Points, in no order, along strands that fork, close into loops and pass close to each other.
Points whose rows are less than 108 apart are linked; no others are. Some points are linked to none.
<1371>: [ 31 -20  -5  32 -12 -21  -7  -7 -21  34  60 -29  28 -10  32  -4  -9  -1
   9   6 -18  31 -17  23  -4  -8 -23  13 -23  -3  14  17]
<1233>: [ -1  13  18   4  23 -31   0  44 -51  -6  -4   5  45  -9  49 -31   4  12
 -10   2 -18  34  -1   6  14 -27 -48  22  -5 -22  15  22]
<1397>: [ -8 -42  34  34   4   9  11 -41  17  39 -10   5 -14  15   0 -18  10  -4
  29 -32   1   7  -1 -12  10  16   9   3 -21 -42   8  -8]
<16>: [  0  37 -51 -39 -24  24 -37 -50   2  31  -6 -33  44 -46   5  -5 -16  21
   8 -11  -2   4  10  11  15  38  29 -47 -11  13 -33  31]
<398>: [  3  67   6 -42   4  -5  41  -1  16 -11 -14  40 -12 -10 -29  -6 -31   5
 -28 -12  -9 -15  32  19 -25  22  49   8   2  53   0   4]
<136>: [ 33  -1   0 -71 -46 -20  -2  34  16 -16 -19  41 -32  45   8  38  10 -21
  -1  24   7 -30  -1  13 -30 -15  -1  11   5   0 -16  -1]
<1276>: [-42 -43  43  59  22 -14  16  34  11 -43  14  27 -15  45 -26   2   9 -21
  -9 -29   0  12 -15 -12  12   2   8  17  -4 -55  33  11]
<305>: [ 49 -20 -24   1  -6 -40 -65   5 -16  11  48 -20  29 -16  43 -13  20 -17
  18  29   6  42  10   8  10 -15  -2   3 -17  38  18  56]
<944>: [-21  15 -26  14  -9  16 -25  -8 -39   5   7 -12  -5 -28   8   5  10   9
   7  15  16 -11   8 -16 -11  -9   5  -5  51   2 -28  -7]
<838>: [ 41 -18   6  12  -5   9  -7   3  13   4 -12 -29 -26  26  -8   3   3 -43
  13  30   2  -8 -40 -17   5   8 -15 -44 -30  11  23   2]
<617>: [  5  -6 -18  -8 -32   3  27   7  -2  50 -23   7  20 -16  -9   2 -11  30
  -1 -24 -40 -15   8   7  11  50  25 -20   8  -8 -41 -16]
<1405>: [ 26  28  -4  13  15  10 -40 -67 -16  16 -29 -28  -5 -35   9  14   8 -22
  28  28  10  21 -17  25  42 -16   4 -42 -21  19  -6   8]
<1163>: [ 22 -11 -13 -24 -37  -8  -7   5  57  16 -13  46 -32  40   1  22  -9   3
   5 -37   9  -3  13   4 -12 -13 -45  50  -2  28 -47 -24]
<382>: [-12  -2 -41 -53 -32  15   4  24  35 -31   8 -19   4   3  -4  12 -16  17
 -16 -29 -27 -13 -39  14  21  23  24  -7   4  -3  11   6]
<200>: [-43 -18   6  54  10  15  17  -7 -22  -7  24  -5   3   7   3  19  14   6
  18   1   1  -3 -19   3 -17 -12 -25  14  15 -46  -3 -33]
<502>: [ 10  -3 -32  13  17 -21 -43 -16  -9  27  45 -56  46 -34 -27 -22  -9  -3
 -26  18  14   8   1 -18  37  18  -9 -23   1  22  32  26]
<1110>: [ 19 -10  11  24  -1 -25  32   2  -5  20  53  -7  37  17   6 -11 -22  16
 -14   5  -8  26  18   7 -26 -14 -53  38 -31  -7   6  -6]
<829>: [  7  10 -27  39 -10  19 -31   7 -28 -32  15 -34  23  -2  21 -25  13 -44
   1  26  -3  34 -33 -35  20   1 -21 -34 -24 -15  25  36]
<587>: [ 38   2   8  18 -19   2  35 -19   5  -3   7  -2  -5   5  11  13 -18 -14
  17  -2 -16  23 -23  20   9 -12  -6  17 -38  -4 -13  -9]
<1430>: [-34 -13  -7  -8  27  -4  -3 -15 -14  19 -13 -55  30 -28 -32 -23   1  24
  -5   8   3 -19  -3 -16  28  32  -5 -37   4 -13  18  -7]
<1199>: [ 10  11 -40 -41 -27   5 -31  -1   0  -4   0 -31  10 -19   3 -12 -11  11
  -2 -15 -15   5  -8   5  22  22  29 -27   9   6   3  39]
<1037>: [ -6 -11 -11  22  25 -17 -13  22 -27 -17  22 -55  16 -35   1  -9  -7  10
 -21  -1  -1  -3 -45   3  53 -15 -12 -14  23  11  15   5]
<74>: [ 24  40 -15  -7 -11 -16 -25 -14 -42   8  -3  10  25 -36  13   5  -5 -10
   0  42  10  30  41   0  -1  -2 -18  -5  -2  32 -33  27]
<1513>: [-55   4  30  46  26 -10  34   9  30 -29  23  25 -38  30 -34   4  -7  -6
 -18 -47  16   2 -10   3 -14   0   3  21  19 -27   8   3]
<365>: [ 31 -41  23  35  -8 -23  26  28  -7  16  16  17  20  23  17  -8  -8   8
  -2 -13  -9  24  15  -6   3 -19 -35  51 -18 -15 -16 -26]
<1379>: [-28 -26  23 -32   6   3  22  23  13 -33 -30  15  -5  37  -9 -14  27  -7
   1  14  42 -40  13 -46 -20 -22  -2  14   6 -48 -10 -33]
<384>: [  9 -17  -8 -30  -3  -5  19  -8  12   0  -9 -13  18 -33 -49  13 -24  28
 -13 -12 -34 -33   6  26  47  29  69 -16  -6  11  16 -13]
<1437>: [-40 -31  14   9   2   6   1   5 -18 -39  10  -7   2   5  16  -4  23   9
  11 -12  13 -14 -12 -15   3 -30  18  19  13 -57   3 -10]
<132>: [ 32  15  51 -22   2  -2   8   1  -4 -23 -46  52 -13  29  47 -23   8 -31
  12   0  13  15  31 -11 -17 -43  19  31 -33 -16 -15  10]
<1004>: [  0 -10 -44 -22 -18 -15 -55  15   5  16  26  -3   1  11  23  20   6  18
   8   7  -5  13   5  23 -32   0 -43  20  18  28   6  14]
<1377>: [-17  -9 -13  12  27   0 -38  -2 -30  -4 -17 -58  28 -42   2 -28  12   7
  -4   3  16   5 -15 -29  63 -10  -7 -36  12  -1   2   5]
<339>: [ 19  21  20  29  24  24 -26 -45  -7 -16 -23 -14 -17 -18  10 -15  13 -41
  16  17  18  38  -6 -18  38 -21   9 -29 -25   7  19  22]
<450>: [-11  40 -34  45  11  29 -13 -27   7  17   4 -20 -13 -18 -23  -4  -9  -3
  -9 -37 -17   5 -35   9  36  31  23 -38  26   6  27  18]
<720>: [ -5 -26 -29  65  18   2 -42  23   5  -7  23 -22 -10  14  -7  -2  12 -16
  -2 -14  -2  23 -34 -18  26   1 -26   1  22  15  44   9]
<1102>: [  5 -60   3  12 -24  -7 -12  35 -20 -17  -9  35  10  25  -6   0  33 -10
  13   6 -15   4  28 -34  10  -1  18  30  12 -39  13  -3]
<957>: [ 28   6 -11 -16  20 -20 -52   8  -3 -25 -10   5  -8   4  -4  -4  19 -18
  11  28   5  35  20   7   4  -9 -31   5  -7  44  51  44]
<281>: [-31  14 -18 -24  -7  15   7 -20  38  43 -18  32  -6  13 -21  18  -2  37
   3 -15  -2 -18  34  16 -41  19 -47  19   8  21 -34 -40]
<1026>: [ -2  -5  41  23  30 -14  16  59 -49 -24 -11  24  41   0  38 -33   6   3
 -22   3   3  12  12 -26  13 -41 -11  34   2 -37  -4   6]
<330>: [-22  -2  16 -25  11 -30  46  18  30 -21  38  -1   1  14 -14   4 -30  27
 -25 -40  -2 -16 -22  29  -4  -6   4  39   2 -17  17  -3]
<746>: [-15  -6 -15  39  12  12   1 -23  12   0  19 -18  -9 -10 -29  29  -5  11
  -1 -23 -26  -2 -43  35  37  18  23  -9  14  -2  36  -4]
<326>: [-22 -18   3  28  10   0  24   9  20   6  27  12  -8  27 -71  23  -3   3
 -15  16   2 -27  19 -10 -36  24 -27   9  13  -1  30 -19]
<598>: [-26  28  25 -31 -13  -7  68 -11  41  27 -31  70 -31  37   1   7  20  -3
   3 -35   6 -39   1  22 -29  -3 -16  38 -10 -29 -39 -45]
<5>: [ -1 -30 -13  19  16  -4 -21  -9   7   3  12  -6   2  13 -58  20   8   2
   8  36   6  -7  23  -9 -11   1 -36  11   6  21  36 -15]
<1498>: [ -1  44 -31 -25 -19  33  33  -8   0   5 -14  10  29 -19 -18  34  -8  19
   4  45  -3 -18  31  15 -48  15  -4 -16  -7  31 -53 -42]
<782>: [ 11 -56  34   8 -13  -7   5  -1   9  27  -4  23   4  25  40 -22   8   2
  24 -34   3  13   5 -19   2  -8  -1  37 -19 -39 -16  -8]
<183>: [  0  19  -1   4 -40  34  48 -20  15 -13  19  11 -21  19 -15   7  -7 -20
  11  -1  -5 -10  -3  -3 -48  20  32  -9  -8 -30  -8   6]
<442>: [ 29  -5 -22 -22 -27  -4  18  14  47   9 -13  17  -3  16 -11   5 -33  16
  -6 -31  -7  12  16   0  11  15 -11  28  -9  34 -32 -13]
<1207>: [  1 -53  13 -10  -9 -29  -3  54   4  -5 -14  47  25  50   0 -15  23   1
  -5  -5   2   2  38 -39  -1  -6 -26  53   0 -38  18  -6]
<187>: [ -7  11   8  26  13  -9   8 -26   7  -9  66 -17  16  -3 -17 -11 -18  -7
  -4   7  20  23  21  -2 -32  -9 -27  28 -20  -1  28  26]
<984>: [ -5 -31  -5  38  -7  18   3 -44  -5  -2 -10 -17  12  -8 -13 -13  14  -2
  27 -23 -18  14  -2  -7  43  11  34  -8 -20 -48  11   2]
<1492>: [-52   3  -4  19  21   2  37   9 -26   7   3 -37  36 -35 -24 -40  -1  32
 -17  -5   9 -16  17 -32  11  23 -10 -24  18 -25 -20 -12]
<948>: [-43 -40  41  27  26   2  -2  26   3 -57   8  41  -5  40  10  10  30 -12
  -2 -15  19  -6   0 -20  -2 -44  17  46   6 -59  21  -7]
<401>: [ -7  21  15   1 -14  12  21 -49   8  10   3  23 -45   1 -14   3   0 -15
   9 -24 -18 -16   1  22 -17  23  70 -10   5 -14  11  12]
<69>: [ 63   8  -8 -44 -23 -13 -26  11  -2 -22 -25 -12 -26  -2   4  18 -17 -23
  -3  39  19  -2   9   5   3  -9  23 -32   0  49 -26  21]
<1137>: [ 22 -24  -9  25   0 -24 -40  12 -38  16  52 -28  28 -19  43 -22  23 -12
  13   9 -10  21 -22   3  10  -9   4  -5  -6  -4  34  50]
<223>: [ 32  -8  -1 -24 -30  12  10  16  43  12 -16  -5 -39  34  -4  31  -6 -19
   4   8 -11 -21 -49  10  -7  12 -18 -24 -15  15  -4 -13]
<832>: [ 29 -51  59  14  26  -8 -25  18 -12  20  -3   5  -4  18  32 -14  19 -23
  11  24  27  -6  12 -32 -18 -31  -3  11 -16  -7  14   2]
<507>: [ -6  37  26  -9  29  -3  17  -7 -10  10   7 -32  -9 -22  28 -23 -14 -11
  -6   4  12  12 -41   6  -4  -7 -35 -23  -6   7  10  22]
<88>: [ 17 -50  -6  33 -43   3 -10  35  -4  -5  25  19 -25  35  40  29  29 -30
  11  -7 -16   4 -49  -5   3 -18   0  18  11 -29  -2  -8]
<648>: [  8  15 -42 -26 -20  -8 -49  -7   6  39   0   8  22   2  26  32 -15  38
   5   9 -18  17  25  45 -38  15 -66  -5  -2  38 -31   8]
<33>: [  4  44  -7  -7 -11  29  32 -17  38  -9 -13   1 -55   2   4   9 -13 -11
  -5 -22  11 -11 -25   9 -15  -5  22 -10   4  35 -38 -24]
<702>: [-13  20 -30  57  15  27 -39  -8  -6   0   5 -14 -36  -7   4   0  11 -16
  -2 -24   5  18 -34  -8  26  -5   2 -17  45  10  20  13]
<705>: [-12 -16  -3  39  31  -6 -30 -33  -8  30  43 -37  20   3  -6  -2  13  -6
  16  23  -5  12 -26  16 -14  15 -46 -19 -27  -4  65  15]
<287>: [ 23   4 -30   1 -21   4  15   2  -5  48  -3 -14  40 -43 -22 -26 -25  26
 -18 -36 -34  -8  21 -14  36  53  42 -34   3  11 -26  21]
<171>: [ 13  14  40 -33 -12 -16  43 -36  19  27 -34  38 -34  12  20   1   0  -5
  21 -24   6 -28  -3  36 -25 -14  18  23 -26   3 -49 -38]
<918>: [-16 -28 -59 -11 -17   4 -31  21  -4  28  16 -39  60  -1 -27  10  -3  33
 -10  12 -45 -20 -20  11  11  62 -20 -36  -5   2  38 -12]
<443>: [  6  16 -16 -39 -18   3  11   6 -23   1 -42  -3  22 -14 -15  12   2  14
  11  51   5 -19  35  -6 -22  20  -4 -29   2   8 -44 -17]
<407>: [  1 -11  23  -8   2   8 -11  14 -13 -32 -27  14 -19  31  32 -10  31 -32
  19  16 -18  23 -28   1   0  -3  -7 -15 -24 -37  53  30]
<1310>: [ 22 -35   4 -32 -36 -12  -1  20  25   4 -25  14 -43  26  19  29  10 -12
   0 -22 -17 -15 -42  14  38   0  12  -5   4  -5 -14 -11]
<888>: [ 30   8   7 -37  -2   6 -38  -5  -7 -30 -26 -23 -48   0  18 -10  11 -34
   0  27  29  -2   3 -13   7 -30  37 -38   9  18  -3  25]
<177>: [ 11  10 -25 -36   1  25  18 -12  56  -3   6 -29  38  -5 -46  14 -41  23
 -13   6  -1  -3  15   3  -1  24 -12  -9 -40  43   5 -24]
<1344>: [-23   2   6  20   3  10  86   7  -4  -1   0  -6   3 -21 -34  -4  -3  11
 -10   0  -8 -35  -9   4  -8  29  45 -30   2 -23 -29 -29]
<313>: [-29   3 -37 -30  -9  -3  -3  23 -17   0  -5 -16  42  -3  -9  10  -2  43
  -6  19 -36  -2  -9  20  -5  28 -44  -9   9  -6  16 -12]
<1055>: [  6 -21  18   5   8  -8 -37 -31   0 -19  25 -30 -51  -9  27 -22  10 -18
  -8 -38  16  -7 -10   4  27 -36  75  -8  18  -7  17  25]
<1399>: [-11 -38  16 -18   6  28 -20   4  19 -48 -42   2   3  38  10 -19  28 -15
  18  11  30   7  15 -53   2 -30 -13  17 -29 -32   1 -16]
<740>: [ 24 -17  29 -29 -27 -18  16 -15  -1  23 -11  16 -24   6  31 -15  -4  -2
  17 -22   4 -12   3   1  -7  -6  38  15  -5 -15 -35  -2]
<1428>: [-35  32  31  -8  12 -23  46  42  23 -33  19  29 -33  36  -4   5 -14  -6
 -29 -34   8 -16 -33  22 -21  -9 -11  26  22 -31  21  12]
<60>: [-17  26   5  15   5  19  44 -43 -14 -23 -16 -19  20 -32 -19 -26   2   2
   8  -9 -22  17  -1   1  34  19  30 -25 -32 -38   3  13]
<539>: [-15  10   4 -26  13  -4  50   1  48 -18  31 -24   3 -17 -29  -3 -47  27
 -30 -38   8 -19 -11  14  13   3  44  17  -5  21  -8 -18]
<1135>: [ -2 -16  16  35   6 -11  -2  46 -23   1   4  11 -34  -6   4  -4   5 -11
 -21 -14   2 -17 -12 -21  16 -10  19   3  59   0  -3   1]
<470>: [-42  19  15  12  13  13  32 -41  31  23  13  23 -22   3 -51  14 -11   7
   0 -30  -9 -18   9  22 -32  47  32  -7   4 -14  24   1]
<608>: [ 49   9  31  -1 -10   3  -1 -16  -6 -18   4  16 -11  11  37 -17  -4 -40
  17  17  23  27  17 -17 -26 -39   5  20 -36   0 -13  25]
<1393>: [  7 -45 -28 -25 -47 -26 -33   0  27  47  11  22  -3  24  22  22  -2  33
  10 -36   1  -2  23  12 -11   2 -23  43  14  13 -54 -22]
<1525>: [-12  48   3  12  14  35  60 -32  20  -6 -17 -10 -27 -17  -9  -7   3 -16
   9   4  17   0 -17  -4 -21   2   7 -30 -15  11 -32 -16]
<375>: [ 15  -2 -27 -61 -29  16 -24  21  61   9   6  -1  -5  -1   1  50 -34  17
 -18 -26 -25 -20 -39  37  15  24  36 -20   3  48  13 -10]
<1090>: [  2  58  12  -6  25  -4  54  11  15 -29  -8  23 -27  -4 -41  -1 -14 -12
 -27  11  23 -12  24   0 -29  -2  13   5  12  35  -2  -4]
<1205>: [-13  33 -37 -23 -17  20 -10   8  15  39   5  32  17   9   0  45 -14  48
 -21  13 -31  -5  35  35 -65  16 -62   4  11  32 -25 -25]
<551>: [ 23   8  24   3  15  -5   2 -22  -1 -51  35 -13   7  -6  -2 -21  -9 -30
  -1  29  39  27  27 -23  -4 -41   7  25 -33   2  16  27]
<1208>: [ 11   5  28  25  24 -16 -35 -20 -35  38  -7  16   8 -33  19 -39  -1  -6
  -1  -1  30  29  60 -37  11 -11  10  12  15  22 -19  24]
<1010>: [  5   6 -16  19  17  10 -24 -23 -12  -4 -33  -3  -2 -15 -41  35  11   2
  21  45   2   3  20   8  15  -8 -29  -8   7  28   4 -27]
<435>: [ 20 -15  -7 -21  -3  -8  10   6  38  20  20 -20  10  10 -34   0 -33  16
 -16  -7  -5  -4  -1   1   5  31  -4   1 -15  25  21   0]
<1453>: [-19  -2  22   1   8   7   9 -13   4 -30 -34  28 -30  21  -1  13  24 -11
  21  -3 -17   9 -21  21   9  -6 -13   9  -7 -33  35  -4]
<30>: [ 16  27 -35  19 -24  31   7 -39  -7  -8   1 -42  29 -30 -11 -23  -4 -22
   5  -4 -22  21 -24 -13  51  27  27 -54 -35 -26  -5  29]
<169>: [-27 -40 -13  11   9  21 -42 -14 -10 -20 -23 -20  25   7   9  -3  30   7
  35  20  17  15   9 -32  11 -18 -30   9 -15 -24   4 -22]
<194>: [-19   8   1 -18 -12   6  53  22   5  30 -14  23  -5 -10 -24  20  -5  23
 -17  -8 -26 -37  -5  15 -10  39  26 -14  23  -5 -16 -32]
<1504>: [ 17 -38  24  23   2  19 -19  24   6   2 -24 -23 -25  34  36 -21  13 -41
  11   4   5   1 -56 -42  17  -4 -23 -33 -23 -15   6  -3]
<247>: [-18 -15  19   6  -2   2  33  40 -30 -11  -5   5   0  10  -3 -19  16  -8
  -6  28  21 -36   9 -48 -29  -1   6  -8  30 -39 -23 -19]
<879>: [ -4  25 -32  41  -8   8  -7  -7 -35  10  20  -6  19 -40 -23  12  -6  12
 -10   8 -16   8  10   4  18   7   8  -5  34  14  -8  -2]
<777>: [  1 -50  30  16  24 -20 -11  86 -24 -18  -6  24  49  38  41 -27  17  -1
 -25   7   4   5   6 -44   5 -28 -29  41  -9 -34  18  -3]
<94>: [ -6  21 -20  29   8   9  18 -33  -1  22   6 -22  25 -41 -21 -15 -16  17
 -12 -10   8  20  25 -14  30  11  -3  -2   0  24 -34 -15]
<513>: [-23 -10 -11  10  19 -11  -9  28  -7  11  43 -45  -1  -8  -7  12 -11  17
 -22  -2   1 -31 -53  10  -2   6 -23 -13  37  15  23 -12]
<11>: [  0 -61  -7  -3 -25   2 -28  36   7 -10   1 -22 -10  34  40   6  29 -18
  16   3   8 -11 -57 -25   7 -18 -20  -1  -5 -24  -6 -20]
<175>: [  3 -44 -37   1 -31  -1 -47  -9  11  17  -9  30 -19  21 -23  56  23  10
  24  16   4 -17  26   7 -11  -5 -21  26  29  18 -14 -31]
<670>: [  8  -7  -5 -41 -25  -2   0  25 -32 -32 -31  -1  -3   4   5  -3  17  -3
   6  35  10 -23  15 -23  -6 -16  24 -10  19 -20 -29  -7]
<1305>: [  4  -6  23  37  19  -1  72  11 -11 -10   1 -26  11 -10 -30 -14  -7  -7
  -8  23   9 -11  -7 -21   9   3   4 -26 -19 -13 -20 -28]
<1240>: [ 23 -30 -12 -20  13 -37 -74  26 -16   0  15  -2  25   8  31 -12  34  -2
  24  39  12  31  32  -5 -20 -16 -36  13  -7  26  31  42]
<1288>: [ 30   4  13 -35  15 -27 -48  17  -8 -44 -37  11 -34   2  26  -9   9 -18
   2  12  20  22  15   4  21 -40  10  12   2  36  10  26]
<1551>: [-34  24  10 -24  12  -2  21  -8 -30   1   6  -7  16  -8  -7   2   6  20
   8  29   9 -30   8   9 -46   1 -19  -4  12 -30  13  -8]
<651>: [ 21  23 -33 -46 -17  36 -30   6  53   7 -13   0   3 -15 -19  29 -39  13
 -22 -21 -15 -24  -4  10  17  37  70 -49   6  55   5  -6]
<1385>: [ 16  11   0   2  -2 -37  -2  15 -40  51   2  23  13 -15  25  10 -14  32
 -14   2 -33  16  21  36  -7   4 -31  20  18  20 -15   2]
<579>: [ 12  40 -12  18  -9   7  14  -3 -14  12  25  14   1 -30 -17  37 -30  12
 -15   8 -17 -11   6  34 -11   1  23  14  25  47 -22 -22]
<1088>: [ 15  34 -26   0  -9  15 -20 -50 -10 -19 -15 -37   5 -48  10 -10   0  -9
   4  -5  -2  24 -13   8  63 -15  35 -32 -13  10 -29  15]
<73>: [-12  18   4  28  32   2 -26 -24 -10  26  29 -52   0 -16  17 -29   2 -19
  -5  -1  13   8 -50  -3   9  11 -21 -46  -2  -1  39  36]
<758>: [ 24  34 -35   5 -17   8  12   2  -1  18 -18 -13  30 -46  -1 -14 -33  17
 -20 -15 -18  25  11  -2  43  29   7 -24  -4  39 -54  10]
<730>: [-16   6  -3  -1  10 -22 -13   9 -47  -2  -5   1  22 -32  19 -19  12  21
   8 -10 -30  22   5  20  26   1  -4  11  13 -17  25  32]
<1467>: [ -1  14  27  18  38  11 -26  10 -33  -5 -37   9  12 -22  22 -36  12 -15
  -7  22  30  29  40 -54  20 -19 -11  -6   2  10 -17  15]
<538>: [-23  15  35  -7  31 -28  -6 -12 -39 -13 -25  33  -3 -10  26 -18  15  11
  16 -18  -7  15  17  20   8 -28  12  36   9 -14  23  15]
<361>: [-12 -37  19  46  32  13  -9  -8  -9 -34   5 -27  11   5 -22  -3  11 -20
   8  36  26   1  -1 -37  13 -23 -11  -6 -18 -15  16 -21]
<653>: [ 47  25   2 -52 -31   0   1   0  14 -23 -23  18 -47  19   4  26 -11 -25
   3  28  18 -19  11  13 -33 -23  21  -5   0  31 -33  -4]
<897>: [-26   6 -49   0 -22  22   0  22   2  32  10 -12  26   9  -7  14  -6  42
 -20   8 -25  -3  10  -6 -37  32 -54 -12  26   8 -23 -30]
<1361>: [ -2   7  32  11  33   4 -10  33 -27 -18 -34   3 -31 -11  16 -29  10 -18
 -13  13  27  -2   5 -43  11 -26  10 -13  35   6  -5   1]
<816>: [-18  18 -39 -17 -17   4 -57  -5 -31  -4  -4   5  -9 -11  31  25  20  10
  22  15   8   7  10  14 -28 -19 -22   9  41  14 -21  10]
<294>: [  5  30 -42 -38  -9  20 -25 -30  22  23  -4 -18  40 -24 -16  17 -26  31
  -2  12  -5  13  26  17  -3  33 -13 -22 -22  38  -7   8]
<475>: [ -4  60 -13  -6   1  31  46 -12  19  14  17  25  15 -32  -8  35 -33  18
 -17   4  -9 -20   9  37 -40   2  21   5  -5  62 -40 -50]
<1222>: [-35 -16   4  47  14  -6  16   9  -4 -11  64 -37  -2  -1  -6  15 -17  11
 -11 -16   8 -10 -48  15 -13 -14  -6  10  18 -22   9  -7]
<1374>: [ 17 -30  -5   8  19 -13 -65 -32  -6 -11  17 -28 -37 -14  23   4  32 -17
  25  -6   7   4 -28  32  35 -35  50  -7  12  12  42  19]
<1297>: [ -1  46  -7 -55   3  18  -3 -20  38  15 -22  23   1 -24 -21   4 -39  20
 -17 -29 -18 -10  24  23   1  42  63 -22  -5  61   5   1]
<672>: [  1  40  34  -5  22  10  45   2  12 -20 -27   0 -28   5  19 -33  -5 -19
   0  -4  25  12 -15 -14 -16 -18 -19  -5 -15  -7 -17   4]
<880>: [ 20  37   7  13   8 -17 -24 -38 -42  19  10  20  20 -47   9 -25   1 -19
  -1  18  -1  38  48  -9  20   2  11   1  -6  20   6  49]
<671>: [ -4 -19 -27   5   0 -12 -40 -23  -4  18   4  -6 -21 -15  -1  30  19  11
  19 -19 -23 -10 -29  43  30   2  34   0  28   9  30  -1]
<12>: [ -7 -26  60   0  39  27 -24  27   8 -37 -45  35 -25  43  50 -29  39 -37
  -6  -7   0  24 -10 -27  17 -22  15   2 -24 -32  43  25]
<1194>: [-14  28  12  -1   7  -7   8 -30 -14   1 -21  33 -23  -7  10  16   0   9
  18 -11 -19  11   1  43  -3  -3  -1  25   6   5  10  -4]
<1386>: [-40 -21  -3  22  11  -9  -2 -14  -8  23  30   3  17  23 -26   9  19  11
   9  10 -29   2   4  15 -34  36 -39   3  -8 -35  61   9]
<941>: [ 28   9  27 -46 -14 -32   7  29   3  -4 -39  59 -14  39  33   1  11 -15
   6   4  16 -17  17   3 -26 -36 -16  35   1 -18 -20  -8]
<912>: [-27  16   4 -17  15 -13  18   0  33   9  22  28 -13   9 -26  20 -25  24
 -22 -30  -6 -20   8  33 -26   7 -10  45  21  24  20 -14]
<270>: [-40   8   9 -18 -15  20  28 -31  45  21 -26  47 -37  26 -18  23  15   8
  17 -33  -6 -20   0  14 -20  21 -19  19   2 -17  -8 -27]
<1059>: [-17  -3  -9  18   2  12   6 -20  19  35  34  16   5  12 -58  26 -10   7
  -3   4 -17 -17  23  11 -39  50   9  -1  11  -3  49  11]
<299>: [  3   6  10 -45  -4  -5  16 -40  30  33 -28  17  -6   7  -2  -4  -6  22
  24  -9  18 -19  35  12 -38  -1 -16  18 -21  12 -42 -24]
<1047>: [  8 -32  12  16 -29 -16  18  52  -2   4  26  30 -27  32  14  14   8 -20
 -12  -8   5 -18 -16 -20 -12 -16   4  33  37 -20  -9 -10]
<105>: [ 16 -14  25 -41   4 -12  28  10   6  30 -41 -17  20  19  11 -27   1   7
  13  27  16 -21   4 -13 -32   3 -61 -19 -44 -13 -30 -22]
<67>: [-14  14  -8   3   5  11  40 -42  22  -3   4 -17  10 -29 -35  -4 -20  22
   0 -16  17 -10  22   1  13   5  41   6  -9  22 -40 -39]
<1302>: [-22 -32  28  18  19   9 -26   4 -21 -40  17 -22 -19  -9  43 -23  23 -12
  -1 -29  12  -7 -32 -10  23 -41  47  -3  13 -41  17  21]
<675>: [ -3 -17  33  66  38   3  42  30 -24 -21   8  -7  20   3 -27 -21   0 -14
 -16  33  33   0  27 -53  -2 -14 -18   1  -8 -10 -16 -28]
<1253>: [ -3  22  29  -3  -9  15  58   4  18 -37   9  17 -21  42  10 -14  -1 -29
   7  -4  18   2  -8 -13 -51 -15  -5  11 -26 -50  -3  13]
<1491>: [ 22  40 -51 -18 -37  -5 -38   9 -31  13  -2  16  36 -14  12  32 -16  14
  -2  37 -29  24  29  30 -26  29 -23 -22   7  37 -25  36]
<1521>: [  8   7  36 -17  17 -37  29  30 -16 -64  14  10 -11   2  -3 -24 -11 -10
 -28 -14   5  -6   9   7  19 -36  43  22   4 -19  26  25]

A tip is a point with one link. Name the tips that can be reached along the links from each point below, in the order of the rows.
<177> | <1393>, <1090>
<507> | <33>, <1010>
<777> | <1102>, <12>

A fork is a point with three links, a tip a point with one. Leave the first point through the second and follow the links. Name the first fork or tip that comes.
<442> / <435> | <1090>
<941> / <136> | <1110>
<1498> / <443> | <94>
<361> / <169> | <879>
<1102> / <1207> | <12>
<12> / <407> | <1102>
<838> / <1504> | <648>
<398> / <1297> | <1393>

How many points has the smallest loop of links through each point below? Write - if it is on no loop.
<435> | -
<73> | 10
<299> | 5
<94> | 19
<653> | 16
